A landscape with many valleys, sampled at points; each row gives a point and its height.
From any point a ball takes the steepest step (drop divided by distance) to one of its 2 nearest points. It stops when none of these is lower. Distance is the straight distance between rows; heights are no part of it.
k199: [145 143 125 143 144 104 125 104  94 101 117 115 146  85  49 107 169 122
 124  97 168 150 100 157 169 144 133 159 168  74 161  83 129 122 178 145
  98 138 102  99  91 123 133 108 112 107 137 128 114  84 135 130 137 154
 152 158]  h=209
k621: [ 96 212 160 127 126 131  71  75 130 121 125 154  46 108 115 100 142 153
 135 104 138 168 193 142 135  81 149 193 169  81 134 153 144 162  96 117
 131 135 137 125  88 160 149  87 121 138 131 147 111  84 217 140 144 132
 126 169]  h=679
k435: [171 128 137 131 160 125  98 119 123 145 116 160 123 123  85 138 134 136
  98  80 133 147  92 116 146 153 147 168 160  96 115  99 126 151 158 151
 144 155 113 115 115 118 141 122 135 111 118 129 107 101 176 100 143 126
 173 140]  h=426
k878: [103  75 131  85 103 159 128 132 165 144 117 139 116 160 153 125 104 141
 169 173 187 150 178  67  98 110  98 132 122 176 133 121 107 132 102 118
 138 157 115 115 162 142 120 130 149 125  90 112 131 137 112 127 136 165
 174  94]  h=377
k361: [124 120 101 153 141 130 130 130  99 119 142 157 154 115 114 140 150  96
 150 110  82 156  31 174 138 152  96 139 182 114 130  75 116 119 172 149
  98 113 132 142  90 103 159 121  98 113 134 133  96 169 119 124 106 101
  76 143]  h=400
k73: [153 105 105 169 187 134 175 152 168  76 134 115 160 115 128 129  90 140
 113 111 148 131  72 206 175 226 135  95 100 174 188  97 118 130 147 154
  83 119 145 120 107 142 142 135  62 114 114 131 147 161 104  99 180 109
 159 144]  h=374
k629: [114 199 133 104 100 120 142  93 140 125 104  95  54  96 170 145  87 170
 125 146  89  95 167 126  67  44 155  99 154 103 136 148 166  92 123  92
 102 110 119 157 117 159  79 113 111 167 172 120 163 114 174 148 143 106
 107 160]  h=546
k22: [128  76  99 114 139 135 117 147 152 160 145 137 138 122 165 172 122  74
 121 150 143 128 117  98 157 156 114 107 125 151 129 137 129 151  90 134
 144 137 131 104 136 136 150 138 145 141 110 117 132 140 120  97 113 148
 152 119]  h=563
k274: [128 114 121  92 111 142  99  89 141 167 145 157  79 101 183 151 103  52
 175 149 122 150 143  79 129 105  98 129 177 120 137  98 145 162  98 125
 144 138 122  90 123 168 159 119 181 133 142  93 108 135 133 105  83 143
 112 135]  h=331
k841: [140  92 104 148 147 128 158 127 136  75 154 108 155  89 104 119 110  97
 132 131 142 144  61 197 168 191 110  92 134 145 174  89 122 114 157 149
  77 110 134 124  95 132 132 124  70  97 133 118 132 135  93 128 148 148
 133 144]  h=398
k28: [100 178 135 161 118 104 169 119 122  86 112 101 127 134 113  85 122 179
 144 122 138 131 189 166 131  91 154 117 108 108 155 147 138  97 135 108
 103  92 130 142 123 153 116  95  96 120 126 150 144 125 144 159 149 128
 108 149]  h=293
k496: [128 171 118 121 107  91  93 107  85 131  89 141  97 101  92 129 180 125
 122  81  92 139  98 110 120  70 120 156 166  79 109  96 147 124 143 123
 155 128 100 127 114 125 124 114 176 130 164 115 101 101 173 150 102 109
  87 167]  h=79
k937: [ 97 140 102 124 114 101 132  99 127 137 109  86  86 114 185 116  92 152
 120 125 113 108 178 108 130  74 153  89 109 114 136 166 178 123  79 107
 149 118 109 119 127 140 112  98 129 143 166 117 178 134 155 166 160 114
  92 154]  h=414
k194: [165  89 146 109 127 147 119 153 131 129 173 149 175 131  92 135 160  78
 142 154 166 170  94 135 126 160  95 149 135 125 121 121  94 130 152 136
 115 129 133 119 144 101 155 140 111 113  92 137  73 112  73 106  97 169
 173  92]  h=863
k750: [161 137 163 150 141 131 174 131 142  79 105 106 188 148  39  93 157 170
 152 114 197 121 109 154  89 136 147 115 100 144 150  92  74  73 213 138
  94 103  94 126 151 131  86 142 123  91 112 123  93 138  75 134 158 145
 189 100]  h=362
k462: [ 85 181 109 142 112 111 159 113 129 110 117  88  97 116 175  94 100 170
 124 155 103 106 189 148 123  66 154  94  86 119 151 178 145 115  91 104
 125  93 136 140 123 144 115  83  90 134 148 143 185 138 147 166 164 114
  95 151]  h=361
k870: [111 172 151  96 129 143  59  86 139 153 128 154  41 110 160 121 107 114
 118 122 128 157 195 102 132  96 154 174 160 113 128 161 157 180  74 105
 156 151 147 119 114 128 143 111 131 162 132 136 108  85 199 117 131 144
 143 144]  h=714
k587: [167  75 138 140 135 130 141 167 147 103 166 132 190 158  93 131 146  98
 122 154 172 119  92 133 122 191  95 126  99 159 125 121  79 119 152 145
 119 134 132 118 156 110 138 168 116 110  99 130  94 139  50 101 118 164
 177  75]  h=855
k311: [107  88 113  94 108 129 105 101 138 171 148 141 115  80 180 186 127   4
 144 161 110 137 100  95 128 131  64 108 173 132 128 105 168 172  97 147
 121 112 138 106 110 158 165 137 176 152 140  92  88 146 119 104  66 138
  99 139]  h=265
k527: [171 145 188 133 164 141 110 134 137 153 125 154 121 128  93 136 126 159
 102 108 130 135 100 134 136 155 169 195 153  95 114 145 106 147 169 137
 124 152 147 151 130 114 136 163 107 132 108 144 102  86 148  90 152 107
 172 132]  h=461
k152: [155  74 100 108 146 136 139 139 181 150 127 124  98 109 176 188  81  99
 101 138 137  98 116  89 157 171 139 101 152 160 139 134 145 153 106 146
 149 162 149 113 140 153 124 155 126 145 131 118 164 129 123  83 162 139
 186 118]  h=597
k501: [189 110 160 104 137 132 117 156 117 156 144 152 164 136  85 156 167 109
 101 118 115 103  81 111 104 150 123 164 140 113  99 132  83 131 181 140
 151 167 134 145 162  78 112 177 133 138 115 129 107  85  85 101 100 131
 162 100]  h=453
k763: [108 122  96 110 126 119 123  92 126 145  81 126 128 132  90 124 142 166
 173  82 180 129 146  86 118  98 146 108 109 130 147  65 137  99 120 135
 132 143  46  63 104 137  87 107 214 110 130  86 130 150 147 108 130 151
 188 128]  h=519
k685: [102 118 143 158 148 150 154 188 126 119 131 143 160 184 146 135 134 157
 132 130  87  95 122 149 133 198 124 134  98 161  83 149 101 122 141 132
 122 100 172 163 142 107 141 152 110 127 109 145 153 173 107 115 108 100
  80  97]  h=833
k966: [ 80  99 104 188 120 138 118 137 114  88 155 120 165 137 118  72 121 112
 164 150 167 186 178 177 161 157  80 111  96 158 148 134 109 129  80 138
 111  92 140  92 102 138 176  71 103 102 104 146 122 190  97 150 111 159
  99 133]  h=489
k513: [ 61 151 116 167 129 155 122 135 127 101 111 146 110 180 142  90 115 189
 185 104 137 157 176 150 106 109 115 150 105 149 129 111 115 140 110 127
 127 103 124 119 107 142 155  62 117 112  96 160 129 203 148 156 125 113
  93 124]  h=535
k644: [106  94 116 136 124 107 163 174  84 115 153 103 204 177 130 121 157 110
 105 161  84  89 112 112 112 139 110  82  58 150  94 156 105  88 135 111
 136 120 126 148 168  80  97 169 139 132 154 133 138 143  63 173  99 107
  56  81]  h=516
k810: [ 97 163 147 119 103 182 106 114 108 120 149 183  99 114 132 115 144 104
 194 138 117 193 137 150 106  86  78 177 177 120 138  90 100 137 138 121
 118 111 162 124 100 153 179  81 115 122 126 131  64 161 122 131  83 127
  76 147]  h=323
k109: [130 146 145 147 149 115 133 149 125 117 121 114 144 161  87  89 120 170
 100 100 135 131 164 144 151 152 170 130  97 137 125 152 107 122 127 128
 136 139 133 134 143 115 123 129 120 130  96 145 135 118 130 136 156 120
 157 116]  h=442
k648: [104 132 110 109 126 131  79 103 115 141  99 154 125 148  77  89 160 162
 165  78 174 157 143  90 125 104 127 161 121 112 127  73 121 123 117 127
 152 153  66  68 117 136 116  92 204 112 112 110 100 140 153 117 117 161
 170 124]  h=488
k233: [158 191 156 149 135  81  95 102  97 130  96 105 103 144  85 120 148 202
  60  73  95 138 118 105 131 118 169 165 123  62  79 153 148 137 137 117
 151 157 135 146 114 106 104 145 144 143 137 133 133  77 200 133 142  78
 126 162]  h=274
k369: [107  99 113 115 128 128  97 138 140 167 147 120 113 118 196 162 116  79
  87 147  94 122 154 109 174 117 144  97  94 133 114 186 164 164  47 105
 162 127 172 118 127 135 149 133 127 163 129 130 154 124 141 139 112 117
  83 138]  h=777
k556: [160  84  93 104 110 103 136 110 105 138 136 110 147  71 127 179 139  37
  92 119  93  88  56 121 148 128 112  76 150 101 135 104 170 131 150 131
 117 138 111 128 133 117 112 142 120 125 161 104 130 102 119 125 125 137
 118 150]  h=691
k827: [ 97 131 121 169 133 141  94 125 126  99 160 124 116 124 122  69 117 109
 153 150 165 200 206 175 193 141 110 139  91 137 157 168 125 160  53 125
 134 116 155  89 106 146 184  72  95 120  95 151  99 145 132 143 125 182
 130 133]  h=465
k649: [133 101 119 177 160 137 155 178 102 108 152 134 190 170 110 158 158 119
 119 119  85  84  62 163 144 216 110 131 106 152 103 120 106 112 163 160
 104 111 151 152 125  70 132 174 100 125 122 150 128 172  89 127 113  93
  88 102]  h=840
k997: [168 101 152  80 111 160 111 114 140 133 167 146 132 101 116 119 137  71
 156 177 172 176 139 133 118 123 103 143 155 119 151 125 106 152 146 124
 111 135 133 113 148 139 151 123 112 125 105 121  69  98  84 104 107 177
 180 117]  h=875
k646: [157 144 163 114 145 153 101 128 153 149 139 161  83 120 148 141 109 132
  98 128 121 140 144 132 127 149 151 177 158 126 130 170 121 152 115 116
 144 152 165 145 129 128 148 147  99 149 116 151 121  97 159 117 151 119
 158 130]  h=392
k68: [120 162 154 107 109 113  90  90 103 129  96 150 119 137  60  94 179 164
 139  95 157 166 160 112 102  74 143 165 141  81 117 106 113 123 141 117
 139 131  97 107 122 114 106 101 199 113 139 130  77 102 172 140 109 148
 156 126]  h=450
k303: [126  92 101 154 122 103 141 165  90 114 150  97 190 149 121 110 147 106
 109 148 107 105 117 160 158 152 119  84  70 136 132 155 125 106 119 126
 129 112 139 135 140  95 129 139  98 123 148 139 133 130  84 178 117 134
  84 104]  h=529
k489: [106 107  89 130 115 117 133 141 100 159 121 139 134 121 160 169 142 111
 123  95  72 100  76 112 142 133 106 110 154 122 104  93 147 121 139 129
 151 125 128 140 123 120 121 135 149 135 156 116 147 165 139 127 109 104
  53 146]  h=186
k364: [107 167 138 112  88 147  78  96 101 129 177 171 100  96 130 120 159  49
 153 149  95 178 154 151 125  85  72 167 183 100 124 141 123 157 117  92
 128 113 171 133 109 141 181  92 119 139 145 134  58 119 130 131  85 140
  68 137]  h=259
k778: [141  84  88  93  98 106 151 104 114 136 131 101 153  73 122 138 137  70
 135 134 140 104  94 102 133  93 116  70 141 106 150  86 154 102 143 129
 128 127  87 105 146 136 102 114 155 111 163  89 146  91  91 134 127 162
 133 142]  h=704
k124: [ 95  91 117 100  87 136 141 109 142 144 116 121 104 135 162 122  84 108
 157 169 165 143 188  77 114  96 108  84 123 160 148 123 132 145  85 119
 133 133 105 104 146 162 119  93 163 123 117 105 155 149 107 140 138 166
 151 112]  h=298
k617: [156 149 164 147 157 111 143 114 121 108 126 115 148  96  51 101 152 142
 131 116 196 146 126 167 147 161 165 146 138  91 164 117 118 123 169 133
 108 131 126 127 112 146 135 128 106 100 113 135 102  83 131 120 168 154
 196 136]  h=270
k597: [144  79 124 159 170 133 130 180 123 110 158 142 200 136 110 169 168  73
 115 133 105 106  25 169 138 227  99 130 129 138  99 127 119 144 157 158
  79 117 152 135 108  73 150 199  85 134 107 137  99 174  78 111  98 115
 116  83]  h=844
k536: [100 221 160 130 114 114  94  79 110 116 120 121  51 113 102 105 146 193
 137  96 122 151 186 152 103  54 152 162 134  71 111 137 134 128 119 103
 111 122 130 147  82 151 108  89 124 148 140 143 123 100 214 162 131 115
 125 172]  h=647
k312: [140 123 125 119 120 114 163 152 163 110 111  87 163 167 116  95 109 154
 113 163 165 101 172 104 111 117 143  77  62 163 144 159 111  96 130 114
 136 152 120 115 197 138  90 164 156 137 115 118 152 112  83 152 168 140
 195  81]  h=641
k803: [121 130 116 110 131  92  77 108 126 170 137 129  76 104 200 160 116 100
 100 110  87 124 145  89 160 104 133 138 132 111 110 164 176 173  51 109
 178 139 140 121 120 131 124 121 155 159 160 115 138 104 177 122 105 105
  60 145]  h=764
k995: [162 163 149 165 131 117 176 154 103  92 148 100 141 111 112 138 105 136
  72 155  81  81  77 187 127 158 142 117 122 120 134 175 141 105 170 135
 104  87 155 194 138 104 126 158  49 126 157 158 158  95 107 147 172  78
  91 144]  h=291
k812: [174 117 167 116 127 141 167 160 115 112 154 130 169 124 110 147 141 110
 103 152  98  87  75 142  89 147 121 127 125 119 129 140 114  92 185 129
 112 109 143 175 170 106 109 173  94 123 144 144 130 109  79 128 139 103
 116 110]  h=447
k600: [153 115 144  82 107 136 151 131 177 128 104 106 135 129 134 121  94 139
 125 163 173 110 161  89  84  97 147  79 115 141 150 138 130 107 134 114
 123 142 100 120 183 151  81 153 158 128 118 119 142 101 105 119 174 148
 205 102]  h=606
k477: [160 149 153 174 147 126 146 157 103 106 174 104 161 127 119 128 113 111
  63 147  89 101  91 194 169 191 154 121  95 147 139 190 137 120 135 141
 107  94 172 164 132 111 141 167  46 144 135 166 148 114  91 159 160  88
 107 119]  h=319
k535: [139  68 104 127 117 105 127 156 124 130 165 116 183 130 148 153 129  62
 112 163 127 126 112 128 164 135 105  72 101 144 124 160 137 121  98 129
 127 129 146 122 152 122 142 137 130 129 134 122 130 127  93 144 118 152
 118 108]  h=543
k221: [ 80 183 143 183 130 107 131 125 111  89  91 103 113 166  97  72 138 236
 160  75 130 133 167 163 133 100 157 132  79 130 132 136 135  99 128 120
 104 108 103 135  99 139 125  81  98 114 123 150 142 149 179 168 143 105
  82 162]  h=231
k97: [130 163 127 138 122  98 106  81  85 120 102 121 108  85  65 110 192 131
 120  85 127 159 120 131 154 103 135 168 163  68 131 105 153 135 154 135
 115 137  95 102  97 137 138  88 145 118 159 118 110  74 188 149 125 142
 120 177]  h=146
k332: [110 127 179 124 136 171 138 174 147 152 164 133 147 154 186 135 124 115
  96 181  70 118 155 140 120 150 130 137 100 135  83 212 114 145 105 118
 112 127 227 166 148 104 139 194 111 142 113 160 163 118 128 125 122  97
  92  98]  h=805
k198: [126 111 121 151 158 157  93 131 163 126 138 136  75 123 144 100  91 116
 126 123 187 179 177 147 215 170 142 131 115 163 161 161 129 174  44 118
 155 172 135  77  96 152 190 111 112 140  70 156 111 130 157 109 155 171
 192 116]  h=382
k630: [131  98 144 122 134 164 161 146 169 125 139 144 128 133 163 132 107 140
 165 177 155 153 145 142 113 156  98 133 134 154 137 131 104 133 135 130
 105 108 158 149 141 147 139 125 110 118 103 135 121 146  90 128 137 140
 138 112]  h=340
k674: [ 77 128  98 177 124 150 137 135 126 103 126 138 111 127 146  85  87 158
 184 129 143 158 169 176 140 148 108 121 121 152 149 116 121 141  96 137
 112  95 131 119 102 160 176  59  86 100 105 152 145 197 133 148 128 129
  86 151]  h=510
k317: [123 156 150 124 134 109 123 119 110 136 100 127 130 145  84  89 143 181
 131 107 160 144 148 127 123 104 166 160 117  97 129 142 105 126 134 123
 141 143 116 117 128 116 118 114 145 119 115 139 119 120 153 127 137 132
 161 124]  h=401
k291: [124 148 103 143 123 107  99 124 100 151 113 126 110 117 146 133 132 136
 117  87  88 122  90 118 139 114 127 147 147 111 116 108 150 131 131 142
 152 134 113 141 119 126 125 111 142 133 160 115 136 132 172 129 121 102
  85 160]  h=143
k135: [123 139 115 116 132 138 122 113 122 152 109 154  94 121 133 129 123 138
 157  92 126 135 125 113 125 102 132 146 156 119 135  79 144 124 135 133
 135 132 102 115 109 139 127 105 148 119 141 124 127 144 154 115 117 129
 117 154]  h=208
k681: [152 111 119 138 158 128  96 127 155 156 155 133  88  97 151 153  99  85
 101 103 136 156 120 139 211 158 156 147 144 123 152 165 150 165  75 137
 150 155 162  96 109 151 180 116 112 137 112 157 119  97 169  96 139 140
 160 159]  h=318
k433: [129 129 133 127 129 130 126 152 135 160 157 111 136 126 176 154 114 106
  80 158  80 126 154 128 153 137 163 123 102 136 105 215 130 148  83 109
 143 131 185 147 147 115 135 172 101 163 136 143 162 106 136 141 122 107
  93 132]  h=789
k290: [137  95 150  78 121 158 127 120 178 153  82 152 103 161 142 144 120 163
 171 155 194 127 148  69  69  89 133 137 147 164 120  96  96 126 142 132
 131 150  96 112 136 134 100 145 176 127 114  90 125 141 120 101 125 144
 207  97]  h=475
k488: [134 187 128 185 145  73 104 122  91 112  88 117 124 177  91 112 154 227
 102  73  78 121 103 130 153 133 158 159 103 102  82 144 154 125 134 133
 135 135 113 152 114 105 111 120 126 131 131 153 141 117 183 146 143  67
  76 154]  h=224
k979: [177  96 118 102 135 137 166 119 171 124 112 108 107  80 157 166  74 107
 113 136 149  82  84 111 124 135 152  85 168 120 168 116 152 117 142 139
 111 141 128 133 144 157 107 144 118 131 139 119 157 108 115  98 178 139
 180 136]  h=642
k183: [159 141 185 162 153 108 163 124 117  83 113 104 195 111  25  88 170 141
 128 122 216 134 132 189 123 159 148 130 101 115 172 107  85 101 196 134
 120 128 113 107 133 123 118 155 107  93 111 133  92  97  77 129 165 173
 200  97]  h=324
k503: [104  76  87  88 104 133 140 107 134 149  90 136 136 137 149 137 121 111
 172 132 182  96 132  46  88  95  95  90 125 166 145  53 142 106 124 137
 144 135  49  78 140 144  99 128 211 115 140  63 157 175 107 119  94 151
 164 102]  h=583
k719: [154 127 147  93 110 135 143 113 161 129  77 118 123 145 129 144 118 182
 148 134 159 103 138  92  69  84 158 118 139 142 127 105 110  90 169 122
 122 136 102 130 142 141  78 138 158 123 121 105 123 123 124 121 143 127
 187 106]  h=552
k413: [164 122 149 117 110  98 122 125  90 148 107 134 163 138  65 147 168 141
  89  97  99 105  71  95 102 118 145 135 130  92  92 113 109 105 192 143
 141 155 109 147 156  85  88 158 173 128 150 113 111  80 105 120 119 107
 154 112]  h=412
k771: [ 95  73  93 123 132 156 144 144 141 148 110 146 136 176 144 151 142 156
 175 118 163 119 111  97 114 153  93 146 118 183 101  69 100 138 124 155
 136 155  86  88 138 123 117 143 183 132  97  83 157 195 120  78  85 144
 181  91]  h=534
k411: [172 126 130 130 135 124 171 142 136  84 140 118 198 125  77 113 141 135
 136 137 161 101  74 166  88 138 132 106 116 134 151 100 102  81 208 149
 102 107 108 135 152 107 106 162 107  89 129 118 120 118  56 127 153 135
 162 101]  h=394
k157: [114 141 113 106 111 150 173 139 147 134  82 134 120 118 175 161 108 150
 162 144  82  80 102 117  59  94 111 105 162 140 113  73 135  92 171 128
 121  97 133 160 145 147  99 129 136 109 161 112 165 176 109 145 125  82
  79 135]  h=134
k533: [172 133 138 124 171 114  84 106 146 151 120 146  79  95 116 145 116 129
  86  80 131 157 101 132 195 168 171 182 147 107 127 143 164 171 113 146
 149 179 123 115 106 131 147 131 112 134 117 143 113  89 198  90 157 131
 188 166]  h=375
k547: [103 164 126  90  98 126 136  89 135 135 104  88  79 107 195 123  87 130
 121 144 104 109 197  76  85  35 146  80 126 118 128 155 164 124  93  88
 136 130  94 143 121 138  95 116 160 148 177 113 172 107 163 163 146 121
 105 137]  h=472
k485: [169 125 135 171 174 140 152 165 146  97 152 105 150 122 118 134  90 116
  85 131 128 102  91 205 172 225 153 111 101 154 156 154 136 111 141 164
 112 109 174 159 120 122 148 164  51 131 114 153 155 148 108 126 182 122
 140 128]  h=346
k718: [148 157 130 123 103  82 108 109 100 146  82 108 150 131  87 137 164 168
  85  80  86 108 103  84 103  83 153 123 126  73  91 112 134 112 166 126
 159 155 100 148 152  99  68 146 191 131 162 108 130  89 145 137 117 103
 112 131]  h=380
k340: [ 94 138 133 131 128 158 104 118 148 121 151 139  76 127 146  79  97 121
 133 161 173 197 227 141 171 123 135 146 124 155 157 191 120 168  48 117
 141 145 159  95 122 157 167  86 106 134  72 161 109 117 147 133 152 173
 156 122]  h=431
k847: [125 218 145 121 109 128 124  88 122 118 134 109  58 105 154 113 121 151
 109 138  92 128 183 136  84  45 142 138 162  84 119 159 145 125 118 102
 112 105 140 176 100 141 114  95  98 156 149 134 140  96 181 148 149 103
 104 165]  h=602
k790: [110 123 126 120 105 154 154 141 133 116 132 141 140 146 140 112 132 146
 157 159 136 128 137 127  81 114  99 121 130 154 129 101 103 105 163 131
 113  99 126 144 156 136 117 109 130 113 126 122 135 163  94 141 130 129
 112 120]  h=279
k738: [104 146 122 125 108 115  85 103 108 133 179 145 106  85 152 120 143  57
 130 144 110 181 173 144 170  93 106 144 136  94 133 180 140 174  71 105
 147 109 148 119 117 133 179  79 104 140 136 138  86 100 145 141  88 154
  82 158]  h=200
k931: [182  84  94  91 135 109 152 102 133 134 122  95 121  44 153 178 101  74
  93 113 120  69  55 120 151 138 157  79 158 100 174 107 173 125 142 152
 120 150 109 130 122 155 116 152 136 124 169  98 158  87 134  90 162 130
 157 168]  h=673
k524: [120 151 133  96 134 125  71  85 146 165 117 140  42 110 191 163  90 120
 124 101 111 127 165  84 129 106 146 146 167 121 123 146 187 174  69 119
 173 147 122 114 110 133 133 116 160 153 173 124 137 104 198 118 131 131
 108 149]  h=744
k463: [136 101 120 105 118 114 172 162 152 139 126  83 169 151 158 138  96 138
  96 173 126  76 138 104 123 127 159  61  63 173 129 170 129  97 117 119
 133 143 131 136 192 121  83 173 138 140 130 133 193 129  91 142 166 110
 140  95]  h=665
k869: [ 88 109 105 129 141 156 121 141 137 133 130 166 138 189 113 105 154 164
 181 116 170 157 144 107 114 152  99 158 121 171 111  72  84 142 118 139
 149 143 109  93 122 116 142 115 157 114  83 117 131 187 121  97  90 147
 148  96]  h=511
k30: [103 110 120 160 146 137 114 160 130 113 154 153 167 201 101  91 154 155
 144 127 161 142 149 132 141 193  99 156  89 187  96 117  75 144 102 149
 151 139 133 109 122 103 145 129 138 125  72 137 112 186  85 113  95 141
 141  78]  h=491
k550: [105 125  96 131 102 132 171 130 114 117  89 133 146 139 147 121 127 159
 184 130 113 106 117 115  77  81 109  94 132 135 137  56 131  82 168 133
 108 103  99 135 134 141 105  99 152 102 151 110 146 200 112 151 103  98
  81 127]  h=218
k731: [142  66 149 149 152 125 140 199 140 122 178 130 216 170 112 156 162  75
 108 165 135  92  66 153 117 219  93 118 101 166  98 136 112 129 147 154
  97 122 156 138 138  93 143 198 101 127  95 134 114 148  53 104  90 137
 146  69]  h=848
k272: [120 105 104 160 143 120 123 155 124 115 141 121 158 164 108  94 127 129
 128 130 152 145 149 143 164 161 128 132  82 152 127 125 105 132 105 138
 145 136 136 106 126 121 151 120 124 128 102 138 124 156 105 124 116 150
 142 103]  h=473
k396: [108  93  82 110 122 115 109 127 117 166 145 144 123  95 156 173 148  58
 138 117  77 123  74 105 135 131  88 106 165 129 102  93 147 154 112 125
 156 124 125 111 107 133 156 137 173 143 147 108 104 148 133 126  72 123
  70 141]  h=221
k351: [126 162 148 113 146 154 106 121 142 144  99 157  79 138 148 132 106 171
 122 101 122 140 142 129 117 114 139 175 173 122 122 130 131 137 137 118
 148 139 137 145 109 122 128 125 127 143 115 134 109 123 185 116 146 113
 141 151]  h=308
k337: [188 128 177 132 134 121 194 168 113  82 154  98 204 127  80 128 133 117
  97 167 133  77  75 173  85 162 147 114 113 126 149 148 116  78 197 146
 102 110 117 162 164 110  90 185  87  99 155 135 136  86  53 142 172 121
 146 105]  h=421
k64: [103 147 121 139 105 123 129 103 118 123 155 117  95 100 136 103 109  98
 136 160 138 158 180 140 161 102 119 126 140 101 151 164 145 140  82 111
 132 107 145 119 125 147 150  71 103 124 142 138 117  98 130 142 113 155
 101 164]  h=142
k717: [118 182 143 127 123 155 184 144 137 131 107 135 116 129 179 148 114 163
 124 143  68  91 108 136  62  79 120 132 160 118 117 129 127  94 177 109
 106  98 165 203 125 128  98 133  98 133 158 129 165 139 124 133 137  71
  69 136]  h=119
k165: [130 117 113 104 143 145  81  86 143 158 144 162  95  91 139 145 127  60
 157 108 136 170 127 112 149 133  95 162 183 119 144 100 140 167  94 130
 146 124 125  89  98 142 178 112 153 134 113 123  78 118 142  99  89 148
 132 151]  h=321
k406: [ 97 120 163 131 143 173 162 180 147 138 139 131 146 186 180 140 121 166
 121 160  77  95 160 132 114 167 129 135  86 174  72 182 109 144 121 121
 131 120 184 175 156 103 114 188 122 138 101 134 181 156 113 128 139  98
 100  86]  h=821
k726: [ 68 161 133 143 113 156 135 113 146 102  94 134  78 166 159 107  79 201
 190 134 152 150 217 136  84  79 130 124 131 165 131 132 129 124 111 100
 103 110 118 125 102 161 135  69 119 137 102 142 130 169 157 151 150 126
 114 139]  h=575
k82: [145  86  97 144 128 120 140 149 119 100 155 133 171  99 110 148 131  84
 124 122 114 117  37 171 145 174  91 100 147 127 141  95 133 120 172 156
  85 120 145 150 114 108 144 144  85 104 146 134 117 140 100 128 123 117
  95 135]  h=416
k276: [124 138 125 121 120 165 114 124  98 132 138 179 131 117 112 132 160 106
 178 124 114 178  83 149 132 115  84 173 193 122 122  78 101 134 166 138
 116 102 135 128  99 127 168 103 115 116 121 123  70 149 114 111  85 126
 103 130]  h=370
k325: [ 91  59  82 117 109 141 146 132 161 158 102 126 139 170 161 146 121 145
 153 141 169 100 141  45 101 149 105 102 104 182 113  82 117 135  87 135
 149 155  80  98 139 134 102 132 206 140 107  71 183 192 126 104  93 161
 165  96]  h=556
k829: [ 98 183 128 205 131  84 132 132  86  95 103  92 138 170 119  81 150 233
 122  86  85 128 140 160 156 113 158 137  76 122 118 154 152 107 103 129
 126 101 120 153 110 121 121  99 100 132 123 156 154 132 165 173 131  67
  53 151]  h=185
k9: [153 190 150 104 119  84  86 107 120 143  78 111  86 122 117 152 131 173
  82  65  91 112 111  80 111  88 166 145 140  81  79 114 157 125 130 115
 156 151  97 148 123 114  82 148 180 143 172 126 135  86 200 128 112  92
 119 152]  h=333
k448: [134  97 134 106 116 120 133 160 104 151 143 130 184 168 127 139 179 109
 100 153  84  96 107  89 101 132 105 113  95 129  77 144  96 114 149 110
 145 139 137 147 177  84 106 170 154 148 137 122 127 118  85 136  87 126
  84  91]  h=501
k33: [143 185 142 144 123 125 171 131 134 118 133 112 123 122 140 133  99 154
  79 139  71  84 129 150 106 112 155 113 132 113 135 166 140 102 164 121
 115  98 159 204 133 125 107 141  75 135 150 154 167 105 127 143 172  74
  86 164]  h=240
k946: [100 119 107 105 102 130 109 104 124 141 149 129  98 121 163 111  96 102
 151 157 139 157 210  99 138  98 116 123 111 141 141 155 137 150  63 109
 145 130 118 113 146 149 147  90 147 127 117 139 135 139 121 142 113 150
 113 133]  h=220
k986: [180 105 168 115 128 122 146 176 121 155 164 133 177 147 122 160 166 106
  94 141  90  76  85 120  94 153 114 142 123 131  81 154  98 111 181 127
 130 132 144 167 175  85  96 212 125 140 142 142 134  94  76 128 106 117
 125  83]  h=476
k859: [129  88  79  99 111 112 142 108 160 133  66  97 134 147 115 140 111 153
 161 110 188  90 128  60  92  98 149  73  96 164 140  69 136  99 123 128
 118 150  40  85 141 149  81 120 208 123 133  75 154 161 120 111 122 146
 198 102]  h=553
k861: [133 141 132 127 150 123  84 101 110 142 156 156  76  80 118 121 125  81
 128 118 131 176 129 152 182 143 128 183 164 100 153 135 153 172  91 122
 140 134 137 102  95 143 177 103 105 127 120 139  80 101 178 110 124 154
 141 176]  h=263

Call two points neighbours if one is among the 2 nearest of the other. Go from one point of each pair to the other, from neighbour to neighbour, staying as low as possible. Name the highest point that can't be avoided.
k829 / k291: k986
k861 / k717: k997
k861 / k291: k274
k64 / k717: k878

For each start below, name the point where the ball stops.
k556: k496
k513: k861
k649: k829
k325: k317
k463: k64
k82: k717
k812: k496
k524: k829
k312: k64
k778: k496
k501: k829
